Each scene shows the same named points in several views. A view is turned or mirrored, shifted and resized as a whole, has a little noise and may leave points out.
In the rows, 128 means zero.

Scene 1
View 1
q338: [123 147 115 149 147 114 130  93 135 154 141 126 104 138 148 151 131 122
 145 120 147  94 117 136 106 121]
q171: [153 143 119 121 150 114 113 119 102 153 141 154 125 147 117 148 100  98
 147 134 149 109 131 131 104  97]
q688: [144 166 132 119 174 106 122 117 124 139 150 133 113 146 101 105 116 107
 151  99 135 118 105 129 120 128]
q745: [123 157 129 131 162 124 132 108 149 141 150 113 111 146 120 107 132 129
 147 108 115 118 111 124 125 138]
q290: [127 160 126 139 154 117 135 108 144 143 145 108 107 132 136 124 133 127
 143 108 128 109 108 128 109 132]
q79: [106 156 126 113 139 132 130 104 173 136 161  90 127 140 134 132 149 133
 124 136 102 132 110 118 131 132]
q3: [126 120  85 110 147 175 108 124 172 133 133 131 121 164 114 119 106 134
 121 120 158 141 143 136 116 115]
q728: [126 162 131 139 141  92 126 104 124 151 145 116 117 114 157 160 133 119
 141 140 128  90 105 128 101 112]
q723: [107 160 132 120 143  97 120  88 141 147 165 122 126 135 139 153 148 118
 139 151 104 102 107 130 131 121]
q750: [161 158 110  80 125 126 110 142 133 130 153 112 149 130 112 183 106  87
 104 147 170 144 113 123  92  83]
q965: [147 156 117 100 143 133 119 135 143 133 146 112 132 137 114 136 112 111
 121 124 144 137 117 121 104 107]
q467: [107 145 108 122 149 133 118 101 168 137 148 116 117 144 134 131 139 134
 128 126 132 119 115 136 124 128]
q271: [152 167 116 105 137 118 115 145 138 129 133  97 131 103 138 151 111 116
 111 128 160 124 101 126  82  99]
q475: [102 152 117 115 158 114 106 103 158 135 149 127 119 135 132 117 138 138
 131 135 117 111 108 139 133 127]
q553: [136 152 105 113 157 119 105 120 142 133 138 135 116 137 121 135 116 114
 127 115 170 116 109 147 107 111]
q401: [135 141 113 103 138 149 126 115 154 141 160 116 131 165 104 145 121 106
 127 128 137 143 128 120 122 113]
q410: [128 149 131 108 163 109 112  98 122 150 169 156 128 171  95 127 124  98
 153 135 113 118 123 129 144 118]
q267: [139 133 108 101 118 153 124 117 146 148 157 114 143 156 122 178 117 101
 119 153 142 141 137 115 108  96]
q604: [139 160 130 138 166 105 114 139 119 137 116 122 107  99 149  90 105 149
 148 116 122  93 110 127  94 120]
q439: [121 142 123 115 166 143 121 114 152 140 152 127 121 164 101  91 121 130
 146 116 105 133 127 122 138 134]
q540: [117 154 125 107 149 116 115 103 149 141 162 123 129 147 120 135 137 117
 134 141 111 120 114 128 134 121]
q178: [123 159 119 101 137 109 106 119 144 134 149 115 135 117 140 155 129 120
 118 154 129 116 106 130 112 104]
q346: [163 154 122 106 141 105 106 141  99 144 136 140 135 120 126 154  93 100
 133 146 149 110 120 125  91  85]
q98: [120 139  91 118 142 155 117 117 178 131 136 108 114 142 133 136 127 134
 113 112 167 132 119 140 106 122]
q432: [147 139 113  96 155 124 100 121 114 145 153 162 135 163  95 137  99  94
 140 141 142 125 134 133 124  97]
View 2
q439: [103 120  97 136 122 136 119  88 130 125 131 134 133 132 120 100 137 161
 157 126  98 168 118 133 103 107]
q467: [110 127  92 112 128 123 133  90 151 118 117 124 122 124 120  99 123 139
 144 101 119 147 125 120 120 117]
q271: [173 116 103 131 137 124 106 113 135 126 116  99  98 130 135 149 122 102
 128  98 116 121 124 121 151 119]
q553: [137 134  96 114 136 111 113  99 115 121 110 103 113 126 151 123 142 121
 139  97 126 145 126 127 120 112]
q745: [103 119  93 137 116 123 113  85 150 117 119 126 107 136 117 103 144 142
 153 125 101 149 106 129 109 106]
q604: [127 104 103 144 151 128 117  86 118 114 107  93  62 149  97 137 156 116
 154 136 114 158 111 136 129 129]
q178: [142 135 110 134 151 131 131 109 151 116 132 118 103 120 126 119 119 112
 126 104 125 112 139 126 129 125]
q79: [114 121  93 135 117 135 131  94 181 121 130 142 125 123 105  95 112 141
 138 113 106 127 125 119 124 114]
q723: [103 146 114 134 147 125 134  98 176 103 136 131  94 121 124  92 129 124
 131 113 120 109 121 132 101 119]
q410: [102 153 118 144 144 129 114  99 126 114 151 134 122 124 159  95 150 148
 144 122 107 136 122 149  73 103]
q688: [120 130  99 149 120 115  95  91 120 120 122 116 102 138 147 117 164 131
 151 130 105 143 110 142  97  97]
q267: [151 131 127 108 150 142 115 126 152 120 156 122 144 114 159 124  96 140
 128  80  99 131 119 118 125 115]
q432: [135 148 126 132 158 133 110 116  95 123 154 117 130 122 174 122 140 141
 140 108 111 145 131 144  91 108]
q728: [122 134 119 124 159 118 120 102 169  97 124 104  67 131 125 118 134 106
 133 107 120 115 101 129 115 125]
q338: [109 132 110 100 149 110 117  95 157  97 116 102  89 130 136 109 138 123
 143  96 118 141  92 125 109 119]
q290: [113 118  97 126 125 116 113  89 157 110 113 114  93 136 119 112 142 129
 148 116 108 142 100 125 117 111]
q965: [155 120 104 134 129 132 105 111 129 129 131 117 126 126 144 131 124 130
 137 105 105 136 125 126 131 108]
q98: [135 117  84  93 121 117 123  97 135 127 104 112 138 123 130 117 114 136
 142  83 118 159 123 109 141 115]
q401: [135 129 108 121 125 133 109 111 141 127 143 130 148 121 154 112 114 149
 139  97  95 142 118 124 113 104]
q346: [162 133 134 137 172 133 103 122 110 116 143  94  89 130 160 149 138 111
 130 108 114 127 121 141 118 121]
q171: [136 141 132 123 168 126 102 113 110 110 144  99 101 129 168 131 145 127
 141 105 109 144 107 141  98 114]
q475: [104 135  93 131 136 124 141  88 142 117 118 126 109 124 112  95 134 133
 143 117 128 139 138 129 112 120]
q3: [132 117  96  94 133 133 125 101 106 133 124 115 158 122 139 117 114 160
 150  87 108 184 130 115 128 116]
View 3
q346: [142 121 140  92 129 138 142 127 106 112 114 120 121 135 131 128 139 136
 168 111 122 144  72 120 115 130]
q171: [128 121 153 104 127 132 141 126 100 114 102 110 133 121 120 130 146 127
 148 113 117 141  72 127 123 141]
q965: [138 136 132 126 120 123 136 119 121  98 118 108 125 127 139 121 148 134
 155 119 119 138 117 131 122 130]
q750: [161 127 122 115 110 132 132 118 111 103 111 106 123 144 140 111 132 126
 185 125 136 121  99 139 105 115]
q3: [128 135 159 140 121 110 156 141 137  90  98  85 142 139 142 127 176 114
 144 125 100 134 129 146 124 147]
q688: [112 131 138 117 121 126 120 107 109 111 124 106 130 103 121 129 157 149
 116 109 110 148 105 113 132 146]
q467: [125 133 162 150 110 107 147 130 140  96 126 111 126 114 143 131 138 134
 120 115 114 127 121 136 136 148]
q728: [132 131 161 123 122 129 144 135 117 105 135 135 108 105 140 134 106 146
 131 106 132 130  79 121 143 141]
q745: [111 141 149 143 123 114 136 116 125  98 129 119 126  96 132 131 148 145
 110 110 109 146 121 123 145 149]
q540: [128 123 153 146 106 105 141 107 130 107 123 129 133 108 129 130 132 136
 127 109 116 137 108 133 126 141]
q553: [130 126 152 114 114 126 132 134 123 105 122  88 122 130 136 130 150 139
 132 120 116 124 104 125 122 145]
q338: [122 135 171 129 123 126 144 143 114 103 122 110 118 104 137 132 124 135
 117 113 125 124  87 129 150 153]
q401: [134 136 141 149 113 112 140 112 118  99 100 108 142 116 131 117 149 118
 149 120 118 133 118 144 125 134]
q271: [148 139 130 109 124 135 136 134 124  94 136 109 103 138 152 122 133 146
 164 119 130 130 109 124 125 126]
q604: [113 137 152  98 147 132 150 140 132  97 146 128 105 118 145 146 150 163
 125 100 104 164 100 104 141 151]
q410: [116 112 153 135 108 109 133  96 110 122 103 121 151  99 107 131 149 131
 121 106 110 145  90 128 120 147]
q439: [109 134 148 149 122 103 144 107 130  99 114 117 144 103 125 133 168 134
 118 109  96 158 129 131 133 149]
q475: [119 120 165 144 107 100 145 119 145 106 134 122 128 110 134 140 139 143
 111 107 107 136 112 127 129 152]
q267: [149 135 146 146 116 116 153 123 114  96  95 117 138 126 137 114 131 107
 172 123 128 126 104 153 123 126]
q178: [145 121 149 129 108 115 145 122 136 103 134 130 116 127 142 130 119 141
 148 112 125 130  99 130 119 132]
View 4
q439: [112 151 146 126 110 121 102 147 109 144 154 124 109 117 126 134 135 116
 171 103 128  88 137 131 105 154]
q475: [ 95 154 150 131 158 120 120 144  92 136 152 105 134 140 129 119 143 102
 134  97 105 108 110 138 136 146]
q688: [112 128 165 117 123 144 153 161 116 129 138 136  97 128 139 124 172 138
 154 134 132  90 131 141 142 144]
q728: [105 148 142 125 187 155 149 152 121 123 139 113 129 159 130  95 141 133
  80 141  90 113 134 133 159 105]
q432: [121 144 144  95 118 137 154 166  89 106 167 142  78 107  80 124 157  97
 133 159 136 110 102 116 110 119]
q171: [131 144 139 104 150 152 162 175 107  97 157 149  87 116  97 109 157 121
 112 167 121 104 119 122 125 106]
q723: [ 96 158 165 114 158 134 138 133 113 158 150  99 133 158 110 106 130 115
  90 118  98 124 125 125 148 126]
q178: [ 84 140 118 120 157 142 141 142  87 117 145  91 122 158 117 108 138  95
 105 143 100 126 109 127 142 108]
q346: [108 122 109 106 151 166 174 170  98  76 149 139  88 142 104 118 154 111
 103 185 115 107 113 121 133  91]
q3: [128 171 101 134 136 111  87 171  77 102 158 106 102  79 123  97 150  84
 182 134 120 103 112 135  91 117]
q965: [ 99 133 105 121 121 144 131 155  94 111 139  97  99 129 130 106 150 105
 149 162 122 111 125 131 121 104]
q271: [ 86 120  85 133 154 160 147 160  89  85 127  90 110 151 150  98 159 109
 130 175 107 113 121 139 143  86]
q410: [118 154 184  95 112 130 148 149 110 150 164 137  94 120  87 126 148 115
 127 128 132 110 117 118 123 146]
q338: [130 168 154 131 186 138 131 166 120 125 144 120 123 120 135  81 154 135
 107 133  95 107 134 140 148 114]
q540: [ 99 153 155 115 136 127 127 138 104 149 155 105 121 141 114 118 133 109
 125 115 111 114 122 127 130 137]
q401: [114 160 124 112 107 129 115 150  99 139 150  91  94 109 111  93 138 101
 151 154 126 117 127 123 106 107]
q267: [115 165  99 107 124 137 116 150  96 126 156  83  94 114  93  78 125  91
 121 178 114 130 127 111 103  77]
q604: [104 116 117 149 182 158 138 167 112  82 139 156 129 158 163 146 148 138
 131 113  98  67 140 146 142 138]
q750: [ 90 129  85 102 118 155 158 157  81  97 138  77  81 134 107  85 158  86
 126 210 125 138 105 119 125  67]
q553: [110 146 133 126 157 133 145 172  86 100 141 112 104 114 133  98 180 106
 147 147 118 110 102 145 140 118]
q745: [108 146 153 133 135 133 114 148 121 148 140 116 121 132 150 116 143 134
 151 108 116  90 144 142 132 145]
q467: [107 167 138 135 154 117 104 150  95 138 146  91 128 123 136  97 143 104
 143 111 103 111 120 141 129 129]
q290: [111 148 145 136 156 140 123 154 121 135 134 111 126 137 154 100 149 139
 134 122 104  95 144 144 144 127]
q98: [111 165 105 145 157 119  95 165  83 113 139  78 117 101 151  78 160  97
 166 134 108 113 115 149 121 108]
q79: [ 89 156 130 130 129 124  96 126 107 163 142  70 135 149 137 104 118 107
 136 111 103 116 140 131 127 126]
View 5
q745: [124 134  86 122  92 133 121 139  97 143 106 180 124 111 129 122 116 100
 128 144 126 159 100 134  99 128]
q401: [131 152 107 109  94 116  99 125 108 127 103 135 160 102 166 143 165 133
 135 117 147 133 124 164 105 108]
q338: [140 120 102 122 100 136 129 130 126 135 136 148 118 144 152 110 119  77
 101  86 145 131 109 124  75 140]
q467: [110 127  93 136  92 115 120 139 116 143 116 157 122 104 166  99 151 109
 126 127 154 144 103 132  89 127]
q439: [131 149  82 113  85 130  94 131  73 151  88 175 138  95 160 120 132 132
 137 158 114 167 100 140  98 126]
q3: [115 146 108 135 111 138 111 138  76 151 103 127 158  89 227 110 167 140
 146 114 144 160 140 143  74 116]
q750: [152 165 139 109 115 123 142 143 150 124 115  74 136  89 174 167 147 138
 137  72 181  94 113 173  95  51]
q79: [ 91 122 102 131  78  99 107 133 130 135 122 176 124  95 134 117 157 116
 123 149 155 144  85 151 109 107]
q540: [140 140  89 112  77 107 105 128 127 136 105 155 119 106 146 117 145 122
 122 130 144 125  79 142 105 116]
q965: [135 155 117 117 108 133 131 144 113 139 108 123 135  89 161 153 133 128
 140 111 151 132 112 160  94  80]
q553: [154 153  94 125 116 139 152 148 115 142 100 114 117 106 178 121 127 111
 140  96 152 127 120 129  82 116]
q98: [ 96 130 107 148 120 129 144 148 108 142 117 132 138  94 192 110 159 112
 143 111 167 150 140 140  82 115]
q432: [198 176  94  86  92 134 100 124 101 139  82 107 139 111 188 135 135 147
 130  95 125 115 100 147  88 110]
q171: [194 161 113  88 102 150 113 125 111 134 111 106 135 133 172 147 111 117
 110  68 127 113 108 143  73 108]
q688: [172 162  77 102 105 143 137 142  95 141  86 152 118 112 128 144  95 105
 140 124 119 142 107 133 101 125]
q290: [123 125  99 127 101 137 133 142 114 141 122 167 116 118 131 125 110  85
 119 122 139 148 104 131  89 124]
q723: [143 127  89 114  67  98 107 126 152 130 121 160 102 123 127 109 137 103
  99 117 150 111  61 133 104 122]
q346: [190 163 131  96 105 151 130 138 127 142 117  93 115 110 169 154  95 127
 112  72 142 103  84 150  69  67]
q475: [131 132  80 130  82 113 121 141 120 150 106 161  97  98 159  89 137 115
 125 138 143 137  73 122  91 124]
q410: [189 164  70  84  74 117  87 117 105 131  80 149 131 122 148 124 133 130
 122 121 116 121  85 138 108 139]
q728: [146 120 117 119  91 130 132 134 151 134 144 144  96 132 128 121 102  81
  91  87 154 113  73 131  78 105]
q178: [138 139 114 123  88 112 128 143 150 140 123 125 102  95 156 119 136 121
 117 106 166 109  68 145  90  80]
q271: [130 145 136 131 122 142 163 159 139 141 128 108 111  88 155 154 111 112
 133  91 171 121 102 156  81  56]

In a view up to two points have been moved. Name them for each view, in the order of its rows, or write -.
view 1 -> -
view 2 -> q439
view 3 -> q475
view 4 -> q540
view 5 -> q750, q171

Scene 2
View 1
q911: [153 132 104 125 124 127 124 126 154 110 116 126 151 133 133 135 151 134
 143 116 121 132 164 123 141 159]
q417: [165 132 108 111 127 140 117 126 143 103 117 122 158 129 144 125 161 133
 117 120 134 134 165 131 141 152]
q857: [ 97 162 123 123 167 118 129 137  99  92 109 145 156 128 126 149 145 101
 126  97 131 114 153 135 130 135]
q265: [144 122 102 143 116 117 133 126 172 123 117 124 134 139 128 137 140 144
 176 114 100 131 167 116 138 165]
q483: [110 129 127  99 142 136 139 123 137  99 106 139 148 133 128 124 136 111
 140 103 122 134 156 138 127 126]
q551: [134 120 119 135 130 144 135 122 142 111 113 133 147 112 116 151 150 117
 151 115 127 117 153 118 121 179]
q137: [117 118 122 114 125 118 143 133 164 120 112 129 123 159 139 107 137 146
 169  98  95 151 171 141 134 120]
q85: [140 124 115 145 128 134 129 130 138 114 121 125 137 125 126 148 156 136
 151 119 121 125 162 123 127 175]
q201: [108 124 110 137 165  94 108 145  96  98 163  83 127 146 148 138 132 153
 166 160 100 109 182 133 123 160]
q167: [150 105 117 131 130 143 122 130 130 109 137 103 133 126 140 136 159 147
 145 143 123 125 170 132 122 179]
q681: [121 145 110 131 151 109 118 142 107  99 132 116 134 145 141 138 150 142
 139 129 119 141 171 139 138 138]
q425: [110 124 115 106 141 127 131 119 136 100 118 124 142 128 122 136 125 119
 155 133 121 143 160 132 128 139]
q199: [ 96  99 130  85 135 132 145 120 145 105 119 118 117 148 131 108 120 138
 167 133 105 170 168 152 124 108]
q809: [133 130 110 107 129 139 131 114 137  98 108 135 147 119 119 141 142 119
 133 133 139 167 156 132 138 141]
q566: [135 146 105 137 128 130 134 120 150 108 100 147 157 117 112 158 145 108
 146 104 129 129 151 114 138 164]
q188: [137 121 111 126 134 138 124 123 127 102 127 115 140 121 129 144 149 133
 143 141 129 136 162 127 127 167]
q799: [137 142  98 128 134 111 119 129 143 104 122 124 149 137 133 140 140 132
 148 124 117 134 165 123 144 148]
q485: [ 94 141 109  99 161  97 121 131 114  90 132 113 137 151 140 124 119 132
 153 142 108 149 171 143 138 108]
View 2
q799: [144 139 123  98 130 166 125 114 136 137 157 127 154 143 130 138 123 153
 129 116 123 137 115 124 105 126]
q809: [152 133 118  95 124 179 117 139 106 142 154 118 149 140 155 120 118 149
 149 140  81 127 122 135 118 133]
q857: [146 127  78 100 143 149 130 101 109 157 122 130 130 116 142 113 122 186
 140 114 103 126 103 104  92 103]
q911: [148 145 117 104 113 175 114 125 134 129 156 115 148 142 130 145 122 133
 122 123 111 133 116 121 107 138]
q566: [151 121  97  88 118 173 118 146 122 136 143 109 145 128 142 142 117 145
 129 128 102 143  97  97  91 138]
q199: [137 147 149  87 164 156 100 126 125 164 165 164 155 155 143 128 133 130
 171 130  86 127 125 160 150  90]
q681: [139 142 125 116 135 147 142 105 122 139 149 133 142 140 131 131 131 174
 147 102 122 119 136 134 112 122]
q483: [146 141 101  90 145 164 102 116 120 158 140 139 140 135 144 119 123 143
 141 130  87 129 102 126 120 100]
q85: [146 136 112 117 119 157 129 140 128 135 160 117 133 137 136 161 123 128
 134 113 113 128 117 101 110 137]
q551: [152 128 100 113 121 162 125 146 121 147 158 116 131 130 147 158 115 122
 131 125 103 133 104  90 108 130]
q417: [153 157 105 120 104 182 115 109 125 128 153 109 137 142 135 127 118 135
 117 128 100 120 125 134 116 140]
q201: [138 137 148 139 155 128 176  86 131 165 186 146 145 147 135 158 124 165
 142  94 152 121 145 120 115 108]
q137: [133 154 136  79 148 154  85 128 152 137 148 156 153 152 115 144 141 125
 150 108 109 135 109 144 132 103]
q265: [141 142 139  95 124 162 114 140 151 126 166 129 156 150 120 169 130 120
 132 110 129 143 112 117 112 134]
q425: [147 130 125  95 147 164 123 125 119 162 163 138 153 140 151 130 119 146
 147 132  98 134 115 128 118 111]
q167: [150 151 125 140 116 155 138 125 124 141 178 120 129 145 142 161 120 117
 132 116 112 115 137 116 128 135]
View 3
q566: [ 83 161 106 103  86 141 126 110 131 127 130 108 129 153 127 120 109 114
 125 112 140 133 131 139  91 118]
q425: [127 138 123 138 100 115 124 113 141 133 125 120 132 135 141 123 118 111
 132 121 131 117 136 136  94 133]
q265: [ 97 134 128 106 127 133 118 118 127 128 141  94 101 145 139 144 109 116
 150 117 135 131 143 138  97  94]
q809: [110 147 101 135  91 135 111 132 136 134 118 121 136 154 129 115 117 106
 132 118 132 129 128 136 103 147]
q201: [131 118 186 156 104 118 106 106 125 116 144  91 130  96 159 109 137 121
 142 143 150 127 184 119  92 108]
q199: [158 106 123 150 140 103 127 119 149 139 126 138 123 135 149 133 110 107
 142 118 108 100 139 134 103 144]
q911: [100 142 114 120 110 140 113 127 129 115 140 107 121 147 130 125 113 111
 146 123 151 138 134 139 109 115]
q483: [124 137 107 128 109 119 136 105 143 121 136 141 140 139 129 116 103 109
 123 117 138 115 132 134  98 144]
q857: [107 148 122 122  71 134 139  85 138 105 137 134 158 131 136  82 108 115
 101 117 147 121 153 128  95 141]
q799: [113 133 128 123 101 133 120 114 134 112 140 106 126 139 145 117 117 116
 139 122 146 127 142 142 108 109]
q551: [ 83 163 119 112 100 130 120 112 121 133 136 112 126 136 117 132 109 111
 127 122 147 137 142 125  75 127]
q137: [131 106 119 117 153 124 134 110 141 119 146 129 110 143 148 134  95 113
 144 112 120 111 144 135 113 116]
q485: [156 111 144 152  97 112 128 103 152 114 131 119 139 125 166 100 126 117
 131 125 129 104 147 141 114 124]
q681: [122 121 142 139  99 142 112 113 133 108 137 109 137 131 152  93 121 115
 134 125 138 128 165 127 114 126]
q167: [103 140 137 142 121 135  93 138 115 128 139 104 122 125 125 131 122 106
 154 138 154 145 158 117  92 134]
q85: [ 89 147 128 118 113 141 108 122 119 128 139 104 120 136 128 127 112 110
 138 124 143 141 154 122  89 122]
q188: [103 145 129 138 101 134 102 130 124 130 128 106 129 135 130 122 123 108
 140 129 144 137 149 125  93 134]
View 4
q566: [148 160 116 156 110  85 140 147 161 135 159 135 164 132  76 101 145 108
  98 117 112 144 147 115 117 126]
q551: [150 148 131 154 134 115 134 156 148 140 152 137 163 148  75 105 136  91
  96 109 118 122 137 121 101 134]
q857: [117 133  87 159 101  76 140 139 170 120 128 119 154 167 102  82 152 107
 142 132 164 138 121 126 132 159]
q911: [148 147 131 173 122 103 134 150 171 150 134 130 142 126 109 122 125 102
 102 115 102 147 134 103  90 121]
q483: [139 111 114 147 114  97 142 143 161 106  92 116 143 143 116 104 141 113
 105 129 148 145 128 132 110 137]
q265: [156 159 156 156 115 113 122 150 169 145 132 111 134 125  80 141  97 113
 102 104  97 131 151 105  88 109]
q188: [138 153 135 155 131 114 118 139 144 147 141 141 141 151 114 109 133  86
 108 116 122 138 120 120  71 135]
q809: [146 147 118 142 114  91 128 134 143 119 128 144 149 128 126  98 151 102
  83 133 122 167 130 123  80 124]
q681: [119 152 121 157 101  98 106 137 171 137 122 116 121 159 132 115 120 102
 146 130 145 144 113 106  76 137]
q167: [142 144 148 165 146 135 114 153 148 158 135 141 135 154 121 121 122  77
 110 108 116 123 116 109  55 132]
q137: [155 119 151 139 104 109 126 156 177 105  76  90 122 123 109 143  97 135
 103 123 131 137 142 111  89 107]
q425: [138 139 131 137 114 102 123 119 144 122 109 120 134 143 107 107 128 105
  99 123 133 156 133 142  92 138]
q485: [115 138 125 140  91  91 105  99 161 122  81  98 103 153 136 116 111 115
 135 135 151 168 120 143  86 147]
q417: [145 131 117 188 131 103 143 154 170 150 127 145 144 129 139 114 144  91
 103 123 104 153 121  97  81 125]

In a view up to two points have been moved. Name them for each view, in the order of its rows, or write -.
view 1 -> q799
view 2 -> q265
view 3 -> q809, q551
view 4 -> q483
